Each scene shows the same named points in several views. A view is turned or mirrored, and shifted as a whole, has a little noise and may leave points out.
In the rows, 128 means zero.

Scene 1
View 1
J_495: [176 114 157 125 123 119 124 120 117 140 122 136 114]
J_405: [190 126 174 127 178 120 121 101 139 155 106 151 115]
J_629: [146 116 134 126  96 118 120 164  99 115 123 139 119]
J_306: [192 118 164 131 144 107 101 147 123 138 110 139 115]
J_137: [136 122 138 103 127 134 150 118 121 119 133 151 116]
J_381: [141 129 134 130 134 123 122 153 117 118 113 159 124]
J_838: [163 106 147 122  78 122 126 136  98 128 136 123 108]
J_116: [171 113 164 125 119 124 136 102 115 145 129 137 113]
J_520: [118 131 134 129 129 134 148 124 110 125 119 169 125]
J_489: [134 114 133 108  86 131 149 130 102 116 141 136 116]
J_446: [ 98 131 109 133  99 130 139 172  93 101 122 162 131]
J_347: [185 113 173 132 125 121 125 104 118 150 120 136 111]
J_925: [119 116 115  83  87 131 155 157 113  93 154 136 111]
View 2
J_306: [147 107 153 115 140 134  86  88 159  70 116 173 118]
J_629: [154 140 134 139 146 133 100 117 170 107  98 138 124]
J_381: [159 145 124 147 125 104 117 108 139  95 111 169 160]
J_116: [147 118 124  97 140 137  86 104 167 114 127 135 125]
J_405: [143  95 131  81 126 124  82  78 147  85 151 176 138]
J_446: [167 165 119 169 140 113 141 142 138 108  69 146 152]
J_347: [144 107 133  89 139 141  82  97 168 105 127 145 121]
J_137: [158 146 109 129 129 114 101 109 159 120 129 143 155]
J_838: [153 139 134 129 153 145  91 119 184 117  97 125 115]
J_489: [158 156 116 144 145 127 101 125 174 129 101 122 136]
J_495: [148 119 135 106 142 136  86  99 170 102 121 149 125]
J_520: [159 142 106 121 130 111 126 124 132 116 110 146 161]
J_925: [165 184 118 183 138 114 101 120 185 129 103 129 146]
View 3
J_838: [168  89 117  80 129 135 131 113 142 120 143 115 156]
J_489: [181 105 122  89 142 153 153 121 152 124 126 116 129]
J_446: [161 117 160  99 140 184 167 139 145 152 127  83 112]
J_381: [139 125 141 127 140 155 125 126 146 159 144 114 122]
J_137: [170 117 119 122 145 145 139 120 163 132 133 143 114]
J_520: [156 122 152 124 127 158 150 134 156 137 130 137 108]
J_495: [149 104 117 115 127 126 106 116 148 131 151 142 147]
J_347: [136  95 132 109 106 126 109 119 143 126 152 149 149]
J_116: [153  93 117 102 119 124 116 117 139 124 150 135 151]
J_629: [158  99 121  93 138 146 132 119 143 135 144 109 142]
J_405: [123 121 118 156 120 112  82 114 160 145 157 173 131]
View 4
J_520: [161 125  91 106 103 129  95 111 138 128 151 101 108]
J_629: [142 107 118  88 131  96 138 119 142 133 152 147 102]
J_495: [107  91 106  88 130 116 131 140 134 122 147 153 119]
J_137: [133 104  87  77 125 118 113 133 145 122 146 138  98]
J_116: [106  89 113  88 135 119 125 132 144 113 135 143 130]
J_925: [183 116 100  61 138  84 122  97 169 124 147 141  69]
J_381: [144 117  97 102 108 117 117 135 124 139 162 123 102]
J_446: [186 137 116 106 112  95 118  88 143 144 160 109  93]
J_405: [ 82  87  80  93 114 147 110 171 114 116 143 140 132]
J_838: [132  99 131  85 145  90 145 118 151 128 143 157 110]
J_306: [104  91 101  97 115 114 142 163 106 142 160 156 113]
J_489: [152 111 117  78 138  98 123 102 163 120 139 139 103]
J_347: [ 92  85 110  92 131 122 127 146 133 117 136 152 134]
View 5
J_306: [ 60 148 130 125 102 125 103  94 113  94 152 160 101]
J_925: [112 103 123 100 163 150 195 111  92 108 158 123 122]
J_520: [127 137 108 126 143 128 148 113 115 119 127 156 151]
J_405: [ 72 174 155 127 108 104  85 126 116 107 142 168 137]
J_116: [ 98 152 154 120 139 111 122  89  90 113 143 153 124]
J_381: [ 93 130  99 127 119 137 137 113 122 105 140 157 129]
J_137: [111 137 137 112 147 126 152 121 104 115 145 147 142]
J_347: [ 83 160 159 121 126 105 103  88  96 109 142 161 119]
J_629: [ 95 123 121 117 140 132 149  83  97 105 147 141 106]
J_495: [ 84 146 145 118 129 115 118  89  98 104 147 152 116]
J_489: [130 130 138 109 168 122 167  92  88 120 139 138 129]
J_838: [ 87 133 132 115 138 121 132  58  88 102 148 147  86]
View 6
J_489: [123 119 119 128 122 107 156 122 118 121 129 127 140]
J_495: [138 133 114 143 102 146 145 114 156 142 107 135 114]
J_381: [112 107  98 141  64 127 156 132 144 137 130 137 117]
J_925: [115  96 110 115 125  96 178 129  97 104 142 123 125]
J_629: [128 111 129 133 112 122 152 115 138 137 131 140 119]
J_347: [141 151 114 148 104 151 140 110 167 146  95 135 116]
J_306: [137 115 113 145  80 162 145 110 174 157 107 147  85]
J_520: [107 129  91 144  70 111 150 138 134 127 126 124 151]
J_137: [118 131  91 130  97 121 160 131 128 118 109 119 130]
J_446: [ 95  90 113 133  76  90 153 141 114 129 168 137 150]
J_116: [138 148 113 143 112 141 145 113 154 139  95 130 128]
J_838: [135 119 138 131 131 124 147 108 138 141 126 138 123]

Which points are out of place in each view (at most two, in the order of its rows)? Write none if all are in place.
view 1 -> J_629
view 2 -> J_381
view 3 -> J_347, J_116
view 4 -> J_520, J_137
view 5 -> J_489, J_838
view 6 -> none
